Each row is a point on a landscape with many peaks, with its height.
From any point a climber takes the steepest step (rise divided by distance) to one of its 2 nearest points. It stops when none of these is higher. Distance is the straight distance between rows; heights are no part of it.
gof: [  2  -1  -3  -4 -19  17 -25  28  16 -17   7 -16  -1  -3 -18  -6 -14  -1
 -21  -6]  (h 404)
bir: [ -4 -12  22 -11  27 -19   6   3 -12   4  -2   3   2  -4  17  30  31  15
  -7   7]  (h 64)
bogep: [ 10  45  -3   3  14  -1  34 -26  24   2 -15  21  -9 -20  -1 -17 -11  13
  -8   6]  (h 444)
fune: [  7  29  -8 -26  -5  -2  25 -17  23  16   6 -13 -11   2   9   9 -18 -20
  17   6]  (h 393)
pifil: [  6  -9 -19  -4   6 -20  -2   1   4  15   5 -10   3  -9  17  -3   6   6
  32   0]  (h 144)
moki: [-31  -9 -20   1  15   4  -6   9  13   4  -9  -9  -3  24  -8  -3  -2 -29
  54  13]  (h 333)
gufak: [ 11   6 -16  25 -38 -24  16 -31  10  31   1 -12  14  31  -1 -16 -10 -24
  22   0]  (h 196)
vatum: [ -2   5  20 -10  -7  36 -16  13 -16   2  26 -34  -3 -22  -2   4  -7   3
 -16 -12]  (h 568)
Pinup: [  8  -7  11  16  -9 -29  12 -16  32  26 -40   3  17  -1  14  13 -10   9
  26   9]  (h 108)
ros: [  8  47   7  -4  14  13  22 -20  -4  -9  -3  24 -16 -21  14 -13 -22   8
 -19   0]  (h 495)
kefek: [  9 -10  22  18  13   6 -14  13  -8   1  -6   7   4  -4 -17  -6  39  39
 -50  -7]  (h 262)
zilu: [ -4 -11   1  10 -35   1 -11  -3 -27 -25 -13   7  10  18 -18  -6 -33 -35
  -8   8]  (h 450)
bomi: [ -2  15   4 -31  36  31  17   9  -6   4  14  18  -1  -3  -3  23  10  16
  -8 -13]  (h 347)
nikoz: [ 14  43   2  -4  -1  24   9 -24  -9 -12  17   6  -9 -19   0 -13 -14   1
 -23  -1]  (h 448)
Vesog: [ -1 -21  29 -30  -1  55 -12  -4 -24  11  28 -27   0 -11   1  10   3  -6
  13  -2]  (h 561)
maz: [  1  31   1 -10 -17  -8  17  -8  28  -2   7  -8 -21  -6   8  -3 -23 -29
   0   9]  (h 451)
ruso: [ -9  -2  40 -27  21  31   1   7   1  -1   0   3  -1  -3  -4  40   9   6
 -19  -8]  (h 27)
zasa: [ 12 -16  14   0   7  -2  -8   3  -1 -11 -13  15   9  14 -16   8  38  25
 -41  -3]  (h 277)
kile: [  5 -27 -23  10 -10 -22  -6  14  19   0 -17  -3  15  12 -10 -14   6   8
  22   4]  (h 205)
gan: [ 21 -13  -1  29 -20 -41  10   0  13  -4 -20  -2   2 -31  11  -6 -12   4
  -3   9]  (h 282)
boni: [-28 -13 -11  -9   1  25 -28   0 -12  -4  22 -21  -8  38  -5  -5   6 -24
  22   1]  (h 391)
tunu: [ -8 -14  28  21  36  15   9  13 -47  23  18  11 -10 -22   4   9  31  23
 -18 -21]  (h 37)
Rizip: [ 10   3  -9   9 -36 -10  -6  -5 -12 -19  14  -7  -6  16   0 -17 -17 -27
 -15   4]  (h 501)
liko: [ -8 -10  -6   4 -30   6 -23   0 -20 -14  23 -18   0  27  -3 -26  -8 -16
  -6   0]  (h 604)
kip: [ -2   9  -8   6 -27 -18   5 -17 -10   1  41 -22 -20   7  26  -7   2 -33
   1  -3]  (h 257)
dulim: [ -3   6 -19 -16   2  -5   3 -14  -2   2  11  -1  -2  32   9  -8  -5 -23
  30  12]  (h 284)
Mefo: [-20   1 -17  15  -4  -5   9 -20  10   0 -21   5  18  46 -29 -24 -10 -43
  33  10]  (h 217)
Zaze: [-14   1  -2 -10  -1   5   9  -1  35  20 -20 -10   4  23  -8   5 -20 -23
  44   7]  (h 288)
kolim: [ -5   1  13   2  17  -6   1  27  39  -1  -6   4  -3 -20 -14  12  28  15
 -18  -8]  (h 383)
kidet: [ -6  -5 -17 -17  -8  20 -16  12 -11  -1  30 -23  -3   8  -4  -3   4  -4
   0  -7]  (h 442)
bodus: [ 12  -6  -9  -4  21 -16   9   1 -14   7   5   9  10  -8  14   1  27  25
   5  -7]  (h 186)
Mik: [  7   5  14 -29   7  42 -11   3 -12  -2  16  -6   5   5   4  14  -7  -1
   0  -4]  (h 564)
kugu: [ -3   9  -7  -3 -24 -10  13 -17   2  -7 -19   6   4  24  -4  -9 -35 -36
   7  15]  (h 446)
fori: [ 17  30 -17 -28  10   2  28 -32 -11   1   0  13  -7   1  21  -5 -14   6
   0   2]  (h 160)
Vum: [-17  30  14  12  47  16  25  11   2  20   3  41 -34 -30  -2   1   1   4
  -8  -8]  (h 9)
giliv: [ -2  10  12  24  39 -13  19  12 -10  15   1  34 -15 -11   1   1  36  15
 -23  -5]  (h 234)
bet: [ -3 -25 -19  11 -23 -16 -18  21   5 -12 -17  -8   8  10 -11 -13  -2  16
  -4   2]  (h 176)
rom: [ -4 -21  13   7   6 -33   7 -11  24  10 -37   4  11  13  17  22   9   3
  27  15]  (h 89)
Zites: [ -4  -9  32 -19   5  49 -11  15 -15  10  19 -13   3 -20  -6  19  -3   7
  -4 -10]  (h 635)
Nepa: [-26 -41  -8  10 -10 -14 -36  17 -25  -8   0 -24  -2  18  -1 -17  -3  17
  12   1]  (h 120)
Mizu: [ 10   8  17  -7  -2 -12  11  -8   8 -25 -26  16 -11  -6  16  12 -23   5
 -19  14]  (h 603)
Pabu: [ 13   3 -21  22 -41 -26  -1  -1  11 -15  -2  -8  -5 -25 -12 -19 -19 -11
  -8   6]  (h 350)
nof: [ 12  11 -21   6  11 -16  13  -8  22  29   1 -13  12 -20   8   3  10  16
  32  -7]  (h 166)
Fom: [-21 -23   8 -14  28 -20  11   8 -11   8   7  -5  -8 -22  14  35  19   6
  16  -4]  (h 81)
Fofa: [  0 -10 -17  20 -20 -26  -9  15   3 -12  -2 -13  -3 -20 -15 -29  -5  38
 -21  -4]  (h 315)
tar: [  9  24  -8  -9  -5  -7  16 -26 -18   4  40  -7 -13   3  27  -7   3 -16
   2   1]  (h 213)
Lekat: [  7  22   0  14  40  -1  26  -6 -15   8  -2  41 -10 -12  14  -6  18  17
 -13  -8]  (h 222)
Sereb: [-16 -18  14  15 -36  14 -28  -7 -37 -12  -3  -5  13  31 -16 -23 -27 -40
 -17   4]  (h 403)
vami: [-28 -15 -14 -22  18  11  -8  13  21   0  -1  -3 -10  15 -13  21  -1 -20
  41   3]  (h 387)
lig: [ 17  11   0 -14  10  21   2   3  10 -19 -11  23  10   7  -9   6   7  22
 -28  -7]  (h 323)
Lesig: [ -8  14 -11 -19  -9   2  17 -10  39  25   7 -17  -3  20  -5  13 -18 -29
  33   8]  (h 334)
fiki: [ -2   1  12  27  25 -15   3  15  -3   4  -1   8  -5  -5   0  -3  42  28
 -38  -5]  (h 248)
zezi: [-10 -25  10  -7   4 -26  -5   3  14 -16 -27   9   1  10  21  16   3  -4
   8  18]  (h 70)
pum: [-13 -21  -4  -3 -21  29 -37   6 -19  -1  19 -23   9  37 -18 -22  -4  -3
  -2  -1]  (h 510)
gimek: [-15  19  19   4  43  21  24  17 -14  14  17  23 -25 -34  -4  28   6   7
 -18 -14]  (h 15)
Tago: [ 14  -9 -12  14 -16 -27   8 -10  14  12 -21   1  14  -2  10  -4 -12  -7
  29  13]  (h 133)
rul: [  2   1  24   7  43   8  18  -3 -42  17   4  25   2  -7  18  12  33  22
 -15 -12]  (h 44)
nenab: [ 14   2 -16  30 -30 -22   2 -28   7  32 -16  -8  31   5   2  -8 -21  -8
  25   2]  (h 163)
Sop: [-19   1 -24  15  -6  -7   6 -19  18  26  -4 -11  14  43 -11 -22   1 -38
  49   4]  (h 244)
zizel: [ 13   6  47  -1  17  41   4  -4 -25  12  13 -10   4 -45  14   5   1   9
 -13 -15]  (h 24)
mesum: [ 17 -13   0 -15   1  -2  -9 -11 -14 -22 -13  21  13  25  10   2  -3   9
  -4   2]  (h 337)
tel: [-17  -8  -8  11  -4  -9   3 -10  21  11 -33   1  21  33 -13  -6 -20 -28
  43  12]  (h 246)
duba: [ 21  27 -18  -7   8  -2  14 -27 -21  -4  21   6   1  -7  25 -12  -2   4
  -6  -4]  (h 182)
Fivi: [-10  -5  -2 -31  16   6  -1  20  25  -2   5  -5  -9  -5  -9  24  -6 -10
  15   6]  (h 447)
Tif: [-14 -27  11  -5  11 -16 -27  13   2  -9  -9  -2  -3   8   5  16  10   2
   5   4]  (h 55)
pigu: [ -2 -27  -3   3 -16  -2 -32  17 -16  -7   0 -19   4   9   3 -13   0  27
  -7  -4]  (h 148)
tanum: [ 17  -8   2  30 -19 -38  11 -11  29  -1 -32  11   5 -18  -4   8  10  11
  -3   6]  (h 260)
Fazoz: [-25 -25 -12   2  -3  -1 -36  17  -2 -12  -1 -12   6  20  -6 -13  -6  -4
  15   4]  (h 95)
Gop: [-11  -1 -16  -1 -24 -15 -10  11  -5   6  32 -20  -6  12   8 -14   1 -29
  11   1]  (h 313)
Rido: [ -7  -1 -11   0 -19   3 -16   6 -12   6  48 -34 -19  11   4 -14  12  -7
  -4  -9]  (h 377)
vutoz: [ 20 -12  -7   1  -7  -9  -6  -4  -3 -18 -16  19  12  18  -2  -3  19  28
 -17  -3]  (h 302)
muv: [  2 -19  36 -20   5  27 -17   6   0  -7  -7  -1   7  10  -1  16  21  13
 -16  -2]  (h 36)
levo: [-14   3  41  -8  30  27   8  21  -8   6   9   5 -11 -30  -3  34   0   4
 -19  -9]  (h 21)
lupu: [ 18  26  -4  10 -12 -12  26 -23  29   3 -31  16  -6 -28  -9  -6 -23   4
  -9   6]  (h 405)
Ferel: [-35  -9 -14  12  -2 -15  -6  -3   5  18   4 -22   2  27  -8 -12   3 -39
  45   7]  (h 285)
sur: [  1  -9  40   7  24  29   2   4 -36  14   4   3   3 -23  10   4  19  19
 -22 -18]  (h 30)
pota: [  4  -7  -5  30 -23 -34 -12  11   2 -13  -5 -17   2 -31   9 -13 -14  -2
  -3   6]  (h 311)
naro: [ 16  45  -9 -10  21  31  16 -14 -15   6  30  16  -7 -10   4 -15  -3   2
 -10 -15]  (h 408)
pido: [-25 -17   7  -6  -7  45 -41   6 -18   5  24 -38 -10  45 -21 -18   9 -12
  16  -5]  (h 445)
gopaf: [  8  24  -2  -8 -19 -12  16  -9  10 -18 -14   9 -16  -7  14   2 -40 -18
 -11  13]  (h 519)
vibu: [ 18   7 -24  18 -32  -8  -2   1   1 -17  -9   6   1 -20 -22 -22  -7  10
 -27   2]  (h 390)
pidet: [ -3  13  -6 -13   4  15 -10  15  -9  -1  42 -16  -7 -21  -2   0   1   2
 -11 -11]  (h 504)
viki: [ 14 -30 -15  18 -18 -32   4  -2  21   1 -38   3  15   5  -7   3  17  12
  10   9]  (h 235)
nufak: [ 20   4  -8 -15 -11  14  -3   2  15 -31 -22  23   7  18 -25  13  -6  11
 -20   1]  (h 346)
vidor: [  9   4 -25   4 -22  -6  12 -20  10   9   5  -7   8  30   0 -17  -5 -32
  25  13]  (h 238)
pora: [  1  16 -17  -4 -11   8  -1  24  25  -8  20 -14  -6 -16 -20 -10  -4  -1
  -9  -9]  (h 443)
govig: [-10 -25  14   2   4  -1 -27  16 -24   0  11 -20   2 -10   6   5  14  28
  -9 -12]  (h 125)
Bub: [  5   8  10 -12  31  10  13   3   5  -2  -8  25   1  -1   1  16  14  17
 -15  -7]  (h 322)
Semaf: [  2  -2  34  -3  26  -5   8 -12 -26  -1   3  19   7 -11  25  22  24  16
 -23   0]  (h 53)
pupez: [  2  26   0 -12  33  36  20   5 -28  16  22  23  -6 -13   5   4   9  15
  -7 -13]  (h 374)
nabi: [-18 -32   0 -11  16  -8 -21  14 -25   4  16 -16  -8 -17  12  22  13   9
  13  -5]  (h 103)
deki: [ 13  15 -15  13  12  -8  14  -8  23  14  -9  11   6 -21   4  -9  12  18
   4  -8]  (h 189)
Nekor: [ -5  16   9 -27  11  20  -8  14   6 -13   8   1  -3  -7   2  21 -15  -3
   0  -2]  (h 506)
busag: [  7   8  -2  12  29 -15  31  -4   0  17  -5  19   1 -21  11  -2  25  24
   4  -8]  (h 206)
Tesi: [ -1  15  -6  -4  12   7   5  30  39  -8  -1   3  -6 -25 -24   0   0  14
 -16  -9]  (h 407)
tokiv: [ 12   4 -11 -14 -14  -4   5 -14  -3 -16 -19  20   5  21   2  -2 -23  -9
  -6  10]  (h 384)
disi: [-14  -6   4  -5 -21  -8   3  -7 -12 -26 -30  18   7  26  -4  -6 -44 -39
  -4  16]  (h 516)
baz: [ 11   2  -3  -8 -19  21 -18  10   2 -28  -7   9   6   1 -22   2 -11   3
 -18   2]  (h 373)
Biki: [ 21   8 -11  17 -40  -3 -11  -9 -22 -24  -1   1   0  -8 -10 -15 -16  -7
 -27   6]  (h 435)
neler: [ -2 -28  32  -2  11  -1 -24  11   1 -19 -12  -1   3   3   7  27  23  11
 -21   3]  (h 43)
Fodo: [  4 -18  -2  11   2 -29  -4  15  11   1 -12  -7   7 -15  16   4  13  10
  15   5]  (h 172)
lom: [ 13  22  -4  20 -26 -13  12 -23  40  17 -21  -4   3 -21  -5   0 -26   1
   7   3]  (h 370)
mupi: [-14 -11 -20 -24  13   5 -13  -2 -15  -2  20  -8  -7  24   7   5   0 -20
  34   8]  (h 335)
nide: [ 17   2 -19  31 -21 -23   5   3  16  -8 -14   6   4 -30 -18 -20   5  29
 -10  -1]  (h 356)

Where does a climber stop that starts at each point below?
gufak -> liko
tar -> Zites
Vum -> disi
Mefo -> Mizu
Sop -> Zites
muv -> liko

Call two points neighbours if one is among the 2 nearest of the other. Go from one point of each pair to the other, from neighbour to neighbour, staying as high as possible. Name the lowest point that can't be avoided.
ros / pora -> Bub
liko / Zites -> Mefo
Mizu / disi -> tokiv
disi / liko -> Sereb

Write out the way that a climber takes from each point below.
levo -> ruso > muv > neler > Tif > zezi > rom > Pinup > Tago > nenab > gufak > vidor > dulim > mupi > boni > pido > pum > liko
Fodo -> kile > viki > tanum > gan > pota > Pabu > vibu > Biki > Rizip > liko
bet -> kile > viki > tanum > gan > pota > Pabu > vibu > Biki > Rizip > liko
duba -> tar > kip > Gop > Rido > kidet > pidet > vatum > Zites
